A landscape with many valleys, sampled at points; each row gives a point and its height.
From any point a ball rolls to the lowest of the 2 points nearest to it. It stops when none of these is lower. Distance is the straight distance between rows; heights are no part of it.
Reni height 460: [  8 -16   8  -8  45 -20  36 -16  19  -2 -22 -16 -13  27 -25  10   3 -27
 -14  -5 -12  18  -1 -18  50 -46  23  10   8  28 -16 -20   1  -1]
Vanit height 641: [-43  24   5 -13   2   2 -43  -2  33  12  -5   3   8 -28   8 -12  -4  17
  22   8 -18 -14   6  33 -34  35 -35  12  31  20 -19  18 -31  40]
gizeg height 416: [-34 -21 -21   0  16  24  -2  29  25 -10  20  -9  12 -22  33  33 -27   9
  24  17 -47  19  -6  -3  -3  44 -32 -17  43  -6  -8 -23   9  18]
Tol height 131: [  5   3  -3  -9 -25 -27 -28   1 -49 -26  -8  -3  19  -1 -17  19 -13  14
  22   4  19 -31  15  13 -74  19 -21 -10   1 -24  19  34 -15 -20]
Gug height 440: [-35  -4 -22   8 -12  12 -29  16 -16 -18  -5   7  33 -23   6   5 -20  21
  24   5 -10   0  -4  -3 -42  37 -36  -3  29 -27  23   9  -7  13]
kene height 441: [  6 -22  21  -6  51 -20  29 -18   0 -10 -38 -28 -10  40 -55  34  -4 -31
 -20   4 -13  24   4 -22  12 -42  23  14   9  26  -1 -19   5 -18]
pubud height 308: [-37  26  -2  10  -5  -4  24  -4  -4 -38 -18  29  25  18 -28  23 -35  14
  25  -4  -1   0  19 -20 -38 -19  -5  -3  -3 -19  12  21 -13  14]
riniz height 541: [ 19  14  11   6 -19   4  -2   2  27  39  42   6 -28 -12  27 -30  25  16
  -4 -10  23  -8  -1   1  45  -8  12  11 -36  11 -39  -1   8  31]
Dapin height 492: [-45  23  14  -4  26  -6  25 -15  57   6   1   4  -7   0  -1  14 -13  18
  35  -3 -14  -2   7   8  21 -20 -12  -1  21  27 -30   9 -24  51]
Difo height 523: [ 25 -19  -6   2 -10  -3  12   0 -20  -9  15  16  -1   3  15  12   1 -11
   1  -6  16  12  -7 -20 -20 -16  13 -26 -16 -23  15   9  12  -8]
bagil height 476: [-16  13  28   1  18 -12 -11  -6  11  23 -25 -32 -10  -4 -25  34   8   2
   8  -5  -2  -2  -4   9 -27   3 -13 -16  36  43  -9   0 -10   0]
soze height 307: [ 36 -11  10  -8 -30   5 -10   1 -52  -6  -6 -16   1   1 -19  -5  21  -4
 -24   7  20 -14  -5  -2   1   2   7  -6 -26 -21  32   7  18 -59]
rire height 344: [ 45 -28  -3 -18  18  -9  22 -10   1  13  14   3 -13  17   3 -23  17 -27
 -25  -4  10   8  -1  -4  37 -34  43   4 -28   3 -12 -27  19   5]
bamu height 239: [ -6   3  13   7  -3  -5  -1  -1 -29 -13 -16 -21   1   6 -30  37   0   7
   1   7   9   5  -1 -16 -21   0  -8 -23   4  -6  32  20   2 -47]
gona height 407: [ 47 -27  -3  -7 -23   2 -21  17 -49   6  26 -16   7 -19  19   3  22 -21
 -10   9  17  -2 -17   0 -24  23  -9 -24   3 -15  44   2  22 -53]
keli height 288: [-25  42   9  14 -52  -4 -10 -11 -16 -14 -26  13   5   5 -19 -23  -5  39
  11 -13  29 -42  18  18 -12  19 -11  30 -36 -21  -8  37 -34  -3]
davam height 424: [ 36 -35 -21  -5 -13  -5 -29  12 -32   2  14   9  11 -19  29  -6   6 -25
   1   5   5  -3 -19   4 -40  18  -3 -30   4 -21  28  -3  19 -20]
favu height 349: [-11  -2 -21   8  20  22  56   7  26 -29  17  32  11   8  38  27 -33  -9
  24   3 -17  25   8 -30  -6 -29   7  -5  -1 -30  -8  10   7  38]
peb height 431: [ 23  10   8 -18  -9   6 -42   0 -11  30 -31 -35  -9   2 -21 -38  32 -23
 -27   6   3 -23  -2  37  12  26 -10  17   9  45 -15 -14   2 -21]
zokem height 374: [ -5  40  36   2 -19   7  -8 -13  13  40 -22 -23 -39  15 -23 -11  52  12
  -4  -6  49 -35  23  24  19   3   0  17 -25  28 -33  34  -7 -28]
Zez height 280: [ 25 -29  -3  -3  36 -11  49 -17   2 -15 -10   0   2  33 -33  15  -7 -46
 -21  -3  -2  23  14 -20  19 -56  46  22 -12   1   0 -11   8 -14]
mozan height 412: [-29  -7   5  30  28  10  26  -3 -11 -40 -34 -16   3  32 -43  44 -30   4
 -14   9 -18  31  -3 -32  -7 -15  -5   0  28   1  22  -5  -6 -16]
gef height 475: [  8 -17  -7  -3  44  -9  52 -18  23 -17  -2  -1  -9  17   9  15 -12 -32
  -1  -2 -22  18  10 -22  39 -41  23   9   9  11 -18 -12   6  25]
mora height 311: [ 34 -12   4  -7  21  -9  49 -15   8   1  -3   4 -16  31 -25  -4   9 -25
 -34  -5  16  14  13 -16  40 -54  54  20 -37  -2 -12 -10  11  -8]
Donuk height 435: [ 15 -11 -21   0  -4   7 -30   5  -7   8  -3 -17   5  -3  -4 -34   0  -7
 -20   9 -19  -4  -8   9  12  24  -3   2   8   3  11 -37   8 -14]
Zevuv height 454: [ -8   5 -12  -4 -25  -4 -34   6 -16 -11  -6  21  23 -20  13 -11  -9  13
  18   1   1 -19   2  19 -49  24 -23  -2  14 -21  12  24 -11  15]
zaz height 456: [ 20  -1  -3 -20  10 -11 -54  -4  -4  27 -27 -14   9  -1 -11 -49   9 -29
 -30  11 -21 -13  -9  42  13  35 -16  24  12  34 -15 -44   7  -4]
ganob height 428: [-41 -16 -29   4  -4  30 -13  26   8 -17  12   6  18 -29  28  14 -28  25
  22   5 -29  14  -2 -11 -16  45 -35  -8  33 -30  12   2  -6  20]
fet height 478: [  6 -11   6 -16  32 -16 -34  -9   0  15 -37 -23  18   1 -25 -28  -8 -20
 -32   1 -25   2 -16  31  17  16 -11  27  23  36  -4 -58   9   5]
lated height 405: [  8  27  20  -4 -16   7 -27  -9   6  34 -24 -24 -22   9 -19 -24  44  -2
 -12  -1  23 -33   9  37  20  15  -5  13  -8  43 -28   6 -10 -21]
fep height 436: [ 23 -20 -30   5   6  17  26   3   9 -23  35  36   7  13  42  -8 -21 -21
 -18   5 -15  24  -3 -23  30 -13  29  12 -33 -32   5 -22  15  36]
fozem height 385: [-25  13   0  24  29  14  25   7  20   6   2 -40  -8   1 -16  31  -6  17
  -5  -3 -17  37 -11 -19  37   4 -12  -5  31  21  -3  -7 -13  -2]
puz height 348: [  0 -21 -33  12 -11  24  14   3 -20 -37  -8  18  24  14 -12 -11 -25  -1
 -12  -1 -20  18  -6 -24   1  -3   5   8   0 -37  28 -20   1  -2]
Kizeg height 342: [-10  41  27   7 -38  28 -10   0  -7  21 -21 -26 -25  11 -19  -8  43  27
 -11   0  52 -30  15  17  26  26 -10  24 -34   9  -9  31 -17 -35]
vez height 183: [ 15  -1  20 -31 -10 -24 -29  16 -32  16  22  -4 -18 -33  30   0  34   0
  23 -11  28 -13   5  18 -60  34 -24 -26  18   5  -4  50  -6 -10]
vezi height 533: [  5 -14  -7   6  -4   1   5   6 -12   3  17  -1  -2 -17  12  19   4  11
  16  -8  10   8  -5 -15 -22   1 -10 -28  13 -23  18  22   7  -8]
Dop height 181: [ -5  31  21  -8 -30 -30 -21 -10 -30  -7 -24   3 -12  16 -13   3  11  15
  18  -5  43 -37  28  26 -47   6  -8   8 -28 -15  -6  50 -13 -25]
dasip height 448: [ 15 -17 -19   1   0  10  10   6  35  -8  42  40   2  -5  45 -26 -21  -4
 -12   9 -19   7  -7  -2  45  -4  19  15 -26 -19  -8 -34   8  41]
dogud height 402: [-27 -12 -13  22  22  20  34  14 -11 -44 -18  -6  13  19 -14  48 -28   3
   8  10 -26  32  -6 -35 -20 -12 -15 -13  36 -16  13   7   3   2]
Muvor height 570: [ 35 -11  -3   1 -24  -2  -3  -8  -4  12  31  31 -11   4  21 -13  24  -3
  -9  -7  19  -1  -6  -8   2 -20  29 -12 -36  -6  -6   3  22  13]
Zud height 576: [ -1  19  11  -1   8  -8   6 -17  39  24   7  -2 -19 -13   2 -30  15   7
  -3  -2   3 -22  -6  21  53 -15  10  12 -17  22 -37 -13  -4  28]
zaro height 577: [ 12 -15 -15  11 -18  21 -12  33 -28  19  37 -30   5 -37  36   8  16   8
   0  -3   5  21 -15 -16  -8  49 -24 -14  21 -15  33   7   8 -27]
Togu height 526: [  8   6  20 -13   7 -23 -16 -24   7   9 -32   7  -6  17 -35  -7  13 -26
  -7   6   1 -18   6  26 -19 -25  15  -8   4  32 -21 -10  -2   1]
vora height 334: [-29  30  -8   9 -23   5  13  -6   8 -33 -17  42  33  13 -17 -18 -31   9
  22 -11  -7 -21  11   2 -33 -17   3  14 -10 -16   8   3 -18  31]
Rapup height 471: [ -5  24  -3 -16 -38  -4 -30   3 -18   5   4  32   3 -21  25 -27  12  19
  23  -7  15 -27   9  31 -43  31 -20  11  -7 -17 -15  44 -24  23]
Sezed height 60: [ 19  -6  -1 -11 -20 -16 -43  15 -56 -14  -3 -16  16  -9  -4  12   9  -4
   9  11  15 -20  -7  13 -65  31 -26 -19  19 -16  32  30  -4 -36]
bel height 450: [-25   6  -5   4  -2  14  -4 -13  -1 -12 -29  -2  10  14 -39 -17 -19  13
 -14   5 -24  -8   0   2   5  -2  -5  16   8   8   5 -26 -16  12]
gada height 358: [  6 -19   2   0  -7  -5  -4  -4 -57 -36 -28  -8  20  25 -53  19 -12  -1
 -21  11  -2   4   2 -20 -25  -7  -1  -2  -7 -21  48   0  14 -60]
pige height 490: [-26   6  -6   2  12   4 -18   5  34  -1  -1   3   6  -9  12 -14 -22   3
   8   6 -30 -10  -4  18  16  20 -15   9  22  14  -2 -27 -15  33]
veter height 301: [-39  31   6  39  -8  13  31   6  -5 -31 -10  -8   6   7 -45  28 -16  43
 -10  -4   8  28   7 -24  12 -12  -3   0  -3 -23  22  30 -19 -28]
Vona height 312: [ 14 -27  -8  -9  27  -1   3  -4 -12  -5 -19 -19   2  17 -26   4  -2 -28
 -17   6 -20  16  -6  -3  10 -12  13  -4  11   6  11 -33   9 -21]
Fali height 404: [  4  20  11  -4 -10 -20  -2 -23 -49 -22 -40  -2   1  41 -51   4 -14   2
 -14  11  31 -19  20  -4 -24 -27  14  13 -39 -27  27  17  20 -62]
Lenol height 327: [-33  40  -5  18 -49  21  -4 -13   6 -15 -19  26  13  -8  -9 -39 -14  46
   9 -11   2 -30   6  15  -2  14 -10  35 -24 -15  -6  24 -36  24]
vifan height 275: [  8  -8   9   8  -1   9   1  -3 -25  -5 -17 -25   0  10 -40  14   6 -11
 -21  13  -3  13  -9 -17   3  -7  11 -16   3   4  31 -12   9 -49]
Teman height 524: [ 13  10  -8   9 -33  17 -17   5  26  22  42  22  -9 -15  38 -42  11  18
 -15   0   6  -9 -10   8  43  15  10  18 -41  -8 -27 -13   2  32]
gado height 477: [-21  -2 -15   4   7   7 -11  12  41  -3   8  -2  10 -17  18 -24 -25  11
 -17   8 -38  -7 -12   8  57  37 -11  14  13   5  -2 -42  -8  21]
tif height 634: [-17   8   0 -17  14 -10 -48  -5  29  11  -9  16   8 -21  10  -9 -10 -20
  22  14 -23 -17   7  43 -39  24 -30  -4  36  32 -14   0 -10  42]
bugo height 586: [-14   2  -9   6 -16  19 -16  24 -35   0  10 -31   8 -33   6  12   8  29
   5  -8   5  15 -12 -18 -18  48 -30 -11  18 -18  32  26 -19 -27]
tid height 310: [  3 -11  21 -12  22 -19   8   0  10  25  14 -11 -27  -9  16  44  23 -16
  32 -11  14  10   5 -12 -33 -20  -1 -44  30  29 -13  21  10 -15]
fosip height 458: [-13  20   2  13  16   2  22   1  37  25   8 -33 -14 -16  -1  -7   7  15
  -3  -6  -7   4 -12  -9  67   3  -6   4   9  22 -17 -22 -12  11]
zonas height 244: [ 16 -42 -20  -7  29 -18  30 -21  -4  -6 -21   2  26  41 -39  -1  -7 -49
 -27  -5 -19  11   4  -8  15 -47  36  45 -17  -5   2 -34   1  -1]
gagob height 425: [  8  16  16  -5  -8   2   3 -19 -33  -1 -40   2  -2  50 -61  -8   3  -1
 -31   3  26 -14  20   4  12 -37  26  25 -48 -19  16   4  20 -63]
kazu height 406: [ 18  -8 -23   4 -11  15  12  -1   5  -3  13  18   0   8   3 -45  -9   5
 -33   1  -7  11 -10  -6  43 -14  30  24 -43 -25  -2 -35   2  19]
feri height 390: [-31  -6 -23  17  15  17  17   8  13 -17   0   1   7   8  12  24 -26   9
  21   6 -26  20  -6 -14  -3   5 -13  -8  27 -12   1  -8  -5  27]
mavo height 583: [ 20   1   7   4  -4  -2   9   0  11  26  24  -3 -25  -2  11  -6  19  -6
   1  -3  18   6  -8  -3  15 -19  14 -16 -12  11  -7   0   9  -1]
Laz height 364: [ 29 -17  -1  -3   2  17  -4  14 -26  16  11 -42  -4 -10   6  30  15 -24
 -12  10   0  25 -14 -22  -1  17 -15 -32  32  15  37 -18  26 -54]
Bupe height 525: [  2  -5  11  -3  12 -10  -8  14  40  45  48   7 -24 -36  52 -13  15   4
  23 -12   5  -2   8  13  17  11  -6  -4   8  23 -38   0   3  31]
bopon height 128: [ 28 -18   3 -19 -17 -33 -32  13 -46   4  14   0   5 -21  23  12  19 -10
  23  -5  25 -17  -1  17 -71  20 -17 -31  12 -15  16  40   1 -20]
Ligo height 320: [-13   0   3  -8  21 -14  30  -8   7 -34 -20  35  16  27  -8  33 -20 -32
  26  -6  -3  -3  19 -11 -40 -41  23 -11   3   2   4   6  -2  17]
Latas height 409: [-18  -1  -3  10  43   5  13   2  19   2 -12 -39  -1   2  -1  20 -12  -5
 -12   0 -30  28 -22 -11  54  12 -17  -2  34  30  -3 -39   3   8]
Deze height 512: [  6 -21   4 -11  33 -20   0  15  42  26  41  17 -16 -23  68   9   1 -22
  32   1  -6   4  -1  12  13  -2  -2 -26  17  26 -38 -11  18  29]
Tage height 509: [-32  38  34  -9 -22  -5 -12 -10  13  25 -10   9 -31 -20   4 -12  28  33
  30 -18  21 -28  24  25 -21  12 -12  11  -4  16 -39  60 -32  15]
vamas height 433: [  6  15  -1   9   3  10  10  10  12  26   1 -48  -8  -5 -14  -3  20  10
 -22   1  -3   9 -14  -6  49   8  -3  -3   9  29   2 -20  -3 -16]
Rosos height 338: [ 38 -36  -8  -9  24  12  20   1 -23  -2  -4 -24   4  20 -20   7   9 -32
 -34   6 -16  31  -7 -20  25 -25  25   2   1 -11  27 -32  18 -42]
lim height 542: [  4  20  27  -7 -33  -5 -14   4  -7  16  26  14 -20 -19  29 -13  29  33
  16 -18  29 -13   8  -2 -20  14  -9   7 -22 -11 -24  47  -5  15]
Zuzu height 506: [-24  13   7   0  18  -8  10  -1  51  27  24   1 -18 -21  21   0   4  14
  30 -11  -8  -3   2   9  24  -2 -10  -5  18  23 -31   1  -9  38]
Soz height 484: [-22  36  17   7   4  -1   2  -2  39  44   5 -32 -21 -23  -2 -13  19  21
   5  -9  -2 -12  -4   9  48  15 -11  11   8  41 -34  -3 -23  17]
Mukit height 511: [ 33 -10  -3   6 -29  -3   9   7 -35 -20  47  16   5   7  22  27  -1  13
   1  -6  21  26  -8 -37 -12 -11   8 -22 -37 -49  24  29  18 -18]
Det height 499: [ 21   0 -11   2 -39  -1  -3   8 -30  -6  50  13   7 -10  31  10  -2  41
   5 -18  18  15  -7 -32 -14   9  -6  -9 -32 -50   8  39   2   4]
fetiv height 329: [-23   6 -16  14   3  12  29   2  -7 -48 -22  26  28  27 -25   9 -39  -1
   1  -1 -14  14  10 -29 -14 -18   4  11   3 -24  22  -8  -8  13]
Togup height 423: [ 23 -15 -30   6 -24  15   4   6  -6 -15  20  34  11   5  29 -30 -13   3
 -21  -1  -9  20 -11 -17  13  -6  25   6 -31 -42  16 -20   7  18]
Nokop height 555: [ 12  -6   9 -10 -14   5 -15  19 -11  21  47   0 -22 -39  51  -5  22  23
  20 -21  23  11  -1 -18 -21  20 -14 -17   3 -12  -6  33   3   4]
lala height 470: [  2  -7 -23  14 -29  19 -27  20 -15  -2  15   8  14 -33  25 -28  -4  18
  -3   1  -1  -9 -21   5  -8  44 -12   6  -3 -34  19   3  -8   1]
Zenan height 277: [ 26 -29  12 -12  15 -22 -11   8  -5  33  30  -2 -20 -19  37  21  32 -31
  33  -3  19  10  -3   7 -42  -8  -1 -39  26  23 -11  14  20 -14]
Rapo height 426: [-16  -1  20  16  33  -4  28 -13  -4 -32 -35 -13 -12  41 -57  39 -19 -10
 -25   9  -4  28  10 -29   1 -39  16   9   7   7  18  -1   4 -35]
mito height 527: [ -4  32  21  -4 -30   0 -12 -11  14  23   4  30 -20 -13  21 -30  27  24
  19 -11  25 -29  12  28 -16   9  -6  14 -24   6 -45  42 -16  28]
vavot height 457: [ -7  19  13   8   9   2 -11  -3  12  27 -14 -50 -10  -9 -14  11  15   7
  -9  -1  -2  -2  -8   2  13  16 -10  -2  28  45  -8 -10 -13 -11]
tebid height 273: [-22   7  -1  20 -15  -3  12   6 -20 -26 -11  -1  15   6 -24  27 -17  30
   3  -4   6   7   2 -21 -19  -2  -6 -11  -2 -26  28  28 -12 -27]
bor height 339: [  9 -22  -5   7  19   9  -3   5  -8   6   2 -22  -8   6   4  24   3 -18
   1   4 -10  20 -13 -11  -4   1  -4 -29  23  10  18 -16  11 -20]
vaso height 487: [  6 -16 -12   3  38  -4  44  -1  36  -2  27  13 -11   1  42  10 -11 -21
   5   0 -11  16  -5 -12  46 -28  18   3  -4   7 -23 -15  12  41]
mili height 489: [-18  32  23 -26 -27 -18 -27  -6 -20  10  -9  20 -14 -16  11 -16  26  25
  28 -13  29 -32  21  36 -47  27 -22   6  -4   0 -29  66 -32   9]
vako height 302: [-10 -24   0 -12  38  -8  18 -17  -3 -27 -35  14  15  27 -21  32 -26 -43
  11   4 -18   7  21 -10 -41 -35  12   1  24  18   1 -17   7  19]
finak height 279: [  2 -36  -4 -10  39 -15  18 -19 -13 -23 -34   3  17  43 -36  19 -23 -45
 -13   0 -18  10  11 -12 -18 -44  26  27   5   9  -1 -28   8   1]
rak height 366: [  3 -16 -34   9   9  14  33  -1  -6 -28   1  26  18  26 -13 -23 -31 -14
 -16  -5 -24  23   6 -19  17 -27  22  28 -17 -33  17 -25  -2  14]
fubed height 500: [-11 -18  -9 -10  46 -10  26   2  51  -4  24  19  -4  -9  57  21 -15 -22
  31  11 -24   0  -5   4  23  -9   1  -9  18  16 -29 -17  13  40]
fubuk height 375: [ 38 -19  -9  -5  11  10  18   6   6  17  26 -13 -11  11   3 -27  14 -10
 -36  -1   4  18 -10 -11  68 -15  26   5 -20   1   1 -36  21  -4]
mipa height 627: [ -3  -5  -4 -19  26 -21 -28 -12  33   2   2  27   1  -4  24 -11  -4 -32
  22  13 -17 -14  -2  36 -18   1  -4 -14  24  22 -13 -18   5  33]
ratob height 359: [-31   1 -24  -3  34  17  55   8  50 -37   9  12  17   8  33  24 -38  -6
  31  15 -44  16  12 -19   9 -13  -3   5  17  -8 -14  -1   6  51]
gozi height 465: [-48  26  12  17  -1   7  -2 -16  17  -6 -29  -6  10   1 -35   0 -21  32
   1   6 -16 -12   5   7  -4   2 -14  17  15  26  -8  -6 -30  29]
zadon height 649: [-31  23   6  -1 -15   9 -20  -5  22  14   5  13  -6 -28  13 -17   4  27
  24  -8   0 -17   5  20 -19  16 -15   6  10  -2 -18  30 -27  26]
Dod height 192: [ 16  13   6 -11 -21 -41 -20 -10 -42 -19 -20   6   1  18 -13  18  -1   1
  14   2  36 -32  19  15 -67  -7   1 -13 -22 -20  13  36   0 -38]
Faruz height 357: [-21  22 -14   5 -40  14 -14   3   0 -16   9  37  22 -17  18 -28 -15  30
  16  -8   0 -18   0  12 -17  17 -11  21 -19 -35   5  17 -21  32]
gefa height 238: [-18  37  19   5 -38  -7 -28  -4 -22   1 -31  -6 -12  12 -16  -9  23  32
   8  -2  41 -39  18  29 -17  31 -23  25 -23  -9  -6  48 -31 -26]
femad height 408: [ 33   6   4  11   2  20  23  19   7  31  24 -43 -18  -5  -8 -17  24   4
 -33   0  12  15  -9 -10  76  -5   7   0  -9  23   4 -21  15 -21]
pagud height 389: [ 43 -22   8 -19  -7 -11   4 -12 -29   4  -4   9  -2  18 -13  -9  25 -29
 -21   3  27  -1   5   4 -10 -32  37 -12 -30  -4  12  -7  31 -40]
gapi height 479: [-41  19  16  -2  15  -9   3 -20  29   3 -26   6  -3   7 -19  23 -16  12
  25   5 -12 -13   6  12 -17 -18  -6   1  27  34 -19   1 -22  36]
bura height 384: [  7  10 -10   8 -18  15  36  -6   4 -20  -3  27   5  23 -21 -30 -22   4
 -23  -9  -7  11   9 -17  31 -32  35  27 -44 -24  -2 -19 -11  16]
bok height 380: [ -8   5   0   4  -5 -24   1 -10 -39 -39 -35   7  21  30 -46  18 -24   4
  -3   3  18 -13  14 -13 -44 -18   7  -3 -11 -18  29   8   6 -40]
Bek height 439: [ 28 -37 -26  -3  -5   3 -17  10  -9   1  33  31   3 -13  49  -7  -1 -22
   0   1   2   6 -17   1 -20   6  12 -18  -1 -23   9 -17  22   9]
Tati height 360: [-12  30  -5  -7 -32  -4  -7  -2  -5 -30   0  50  39  -3  14 -23 -25   8
  28 -15   6 -25  12  22 -47   0  -3   9 -23 -28   2  22 -11  33]
Tes height 362: [-29  11  23  21  15  11  21   2  15  14   6 -37 -19  -6 -20  43   5  23
   8  -7  -1  31   3 -22   9  -3 -16 -21  25  19  -3  23 -15 -24]
Gimaf height 508: [  2  11 -22  20 -35  30 -12   6   8   9  13   9   1 -11  11 -44  -3  28
 -18   5  -6  -8 -15   8  40  24   1  21 -30 -21  -4 -13 -10  14]
bulal height 493: [-12  11 -21  17 -10  18 -23   9  17  11   0 -14   2 -17  -1 -43  -7  17
 -22   5 -17 -18 -13  15  43  35  -6  25  -3   2  -3 -31 -17  10]
niz height 618: [ 19 -10   2 -18  26 -38 -14 -19  22  24   8  14 -12  -7  22 -11  17 -42
  15   6   3 -12   1  30 -11 -17  10 -26  12  40 -28 -14  13  18]
gezi height 418: [  6 -18 -26   7   4  12  -7  12  12   0  11   7   2  -9  12 -14 -14  -6
 -10   7 -23   8 -10   1  22  13   4  -3   5 -12  13 -30   3   8]
sakat height 559: [ 20   9   9   1  11  -7  19   1  30  36  27  -3 -24  -3  18 -25  24   1
 -12  -8  18  -2 -11  -1  73 -19  16   5 -24  23 -35 -17  14  23]
ropo height 272: [ 35  11  19   5 -37  32  -2   9 -34  13   9 -23  -9  -1 -12  -7  33  11
 -29   6  33 -12   1  -1  31  10   4   1 -40 -10  18  14  20 -49]
golok height 309: [ 12  23  17   4 -51  28 -17  15 -38   8  -4 -28  -8   3  -7 -11  41  23
 -18   2  48 -28   0  20  20  37 -13  17 -36 -11  17  28  -8 -43]
Koted height 538: [-11  16  22 -14   7 -32 -16 -29  24  16 -26  16  -6   6 -16   6  11 -20
  21   5   2 -23  11  35 -39 -21   2 -14  16  41 -30  12 -10  25]
kovas height 462: [ -2 -11 -18  -6  -1   6  -3   6  42  -7  15  23  11 -15  24 -41 -26   6
 -22   8 -32  -7  -8  16  57  14  15  25 -11 -11  -6 -45  -1  34]
Mamu height 592: [  6  14   9 -21  23 -33  -7 -20  39  28  -5  10  -9  -8  13 -45  16 -22
  -3   2 -11 -26  -1  36  39 -17  11   8  -1  39 -41 -19   6  29]
Susi height 336: [-27   2  27   0  22  -8  21  -2  13  19  10 -14 -25  -9  -3  46  13  13
  31 -15  10  17  11 -21 -19 -11  -4 -32  24  18 -11  33  -5  -9]
gik height 510: [  6  -2  27 -14  21 -19 -17 -22  -3  14 -53 -20  -1  20 -55   5   4 -18
 -22   3  -2  -9   2  21 -11 -12   7  13   9  44 -15 -26   1 -17]
mor height 413: [ 32  -9   4 -14 -22   1  -5 -17 -33   0 -22  13  10  32 -35 -21  19  -7
 -33  -1  25 -14  16  15   6 -26  35  20 -45 -21   5  -6  25 -50]
Vamik height 455: [ 13   3 -14   6 -21   9 -32   9  -3  14  -2   3   0 -21  11 -38  12  -1
  -7   3  -1 -19 -13  21  -6  38  -5   9  -1  -4  -2  -1  -7  -7]
devor height 451: [ 26 -40 -32   9  -2  16 -16  29  -6   2  35   7   3 -21  55   5  -9 -20
   1   3 -13  17 -19  -9  -7  39 -10 -29  14 -28  15 -23  26 -12]
zesin height 557: [ 17   3   7   0 -36  -9  -3  -2  -3  16  42  31  -7 -12  32  -4  19  20
   8 -18  27   5  -1 -16  -8 -10  12  -6 -34 -19 -15  31   8  21]
nak height 494: [ -1   8  44  -8  34 -22 -10 -21   6  19 -48 -29 -17  16 -43  34   7 -15
  -8   4   6  -1  -2  16 -21 -18   6 -14  25  61 -12  -8   0 -10]
Lef height 485: [ 13  -9 -30  10 -33  10 -14  14 -26 -14  32  24  20 -22  35 -10 -14  24
   1  -7   3   7 -15 -16 -12  22 -11  -2 -20 -56  23   9   3  17]
pek height 503: [-56  19   8   7  19   7 -25  -3  45   4 -19 -21  12 -21  -2  -1 -24  21
   4   8 -32  -6  -7  18  27  33 -33  18  31  35 -10 -32 -20  41]
fopo height 326: [-39  36  11  35  -4  -5  15  -9 -22 -39 -36 -11   8  29 -62  19 -27  39
 -11   5  15   9   9 -24  -9 -19  -2  11 -13 -15  28  25  -6 -36]
Pim height 365: [ 43 -38   2 -23  14  -3  18 -11 -20   4  -7  -2   8  27 -32  -2  21 -39
 -33   4   3  12   1  -2   8 -39  42   7 -24  -3  10 -26  20 -39]
Godo height 378: [-35 -18 -32   9  16  25   8  15   7 -45  -7  10  28  10   3  12 -49   1
  12  23 -51  14  -2 -15  -4  14 -19   5  29 -16  16 -29   9  32]
sogi height 386: [ 37 -18   7   5 -16  16   8  18 -50   6  22 -27   8 -21   5  30  16 -17
 -16   9  14  23 -13 -24  -3  11  -9 -32   9 -12  53   1  24 -66]
tikef height 369: [-31 -14 -31  -6  26  14  21  17  43 -43   2  14  22   2  33  12 -44  -7
  17  22 -52   9  -2  -5  12   9 -11   7  21  -6   0 -29  10  46]
Lekem height 544: [  8 -10  20  -2  -4   2  12  12  -3  12  38  -1 -21 -22  31  26  10  25
  25 -23  19  22   7 -29 -16  -5  -6 -29   1 -14  -5  41  11  -4]
kuguk height 566: [ 15  -2   9  -7 -29  14 -16  32 -29  17  39 -22  -6 -35  33  -8  29  28
   2 -12  27   5 -11 -14 -14  44 -18  -8  -6 -16  18  31   0 -20]
fesub height 432: [-26   1   6   6  34   1  -2 -14  17  -6 -32 -21   8   6 -25  -1 -22   2
 -13   4 -32   4 -11   1  32  -1  -8  16  23  29  -3 -43  -8  22]
Bovis height 233: [  6  -1  18 -15   4 -25 -26   4  -3  28   4  -1 -15 -22  17   7  34 -16
  28 -12  17  -8   0  19 -51  11 -11 -26  23  25 -12  31   0  -7]
pepi height 337: [ -4  -7 -14   3  26   5  53  -5  15 -29  -4  26   4  19  12  39 -19 -33
  22  -1  -8  20  17 -28 -18 -42  19 -13   7 -13  -3  16   6  28]
lud height 605: [  2  12  17  -8  22 -37  -4 -16  38  31  -2  -3 -20  -6   5  -8  25 -21
   5  -1   1 -16  -6  21  14 -18   9  -9  15  51 -38  -9   0  19]
doru height 335: [ 37 -26 -10  -6 -17  -4  -3   2 -55 -22  -2  -2  15   7 -18   7   1 -12
 -14   8   8   3  -4 -13 -24  -7  10 -18 -10 -37  47   0  19 -51]
kob height 403: [-16 -14 -25   8  15  15  15  20  26  -2  18  -8   0  -9  29  14 -23  -1
   6   7 -35  15 -14  -7  30  17 -15  -8  26  -7   0 -25   5  12]

Where does a ball stop that starts at each point below?
sakat | pubud
Muvor | zonas
vezi | zonas
pige | pubud
bel | Sezed
Rapo | zonas
fet | Sezed
ganob | zonas
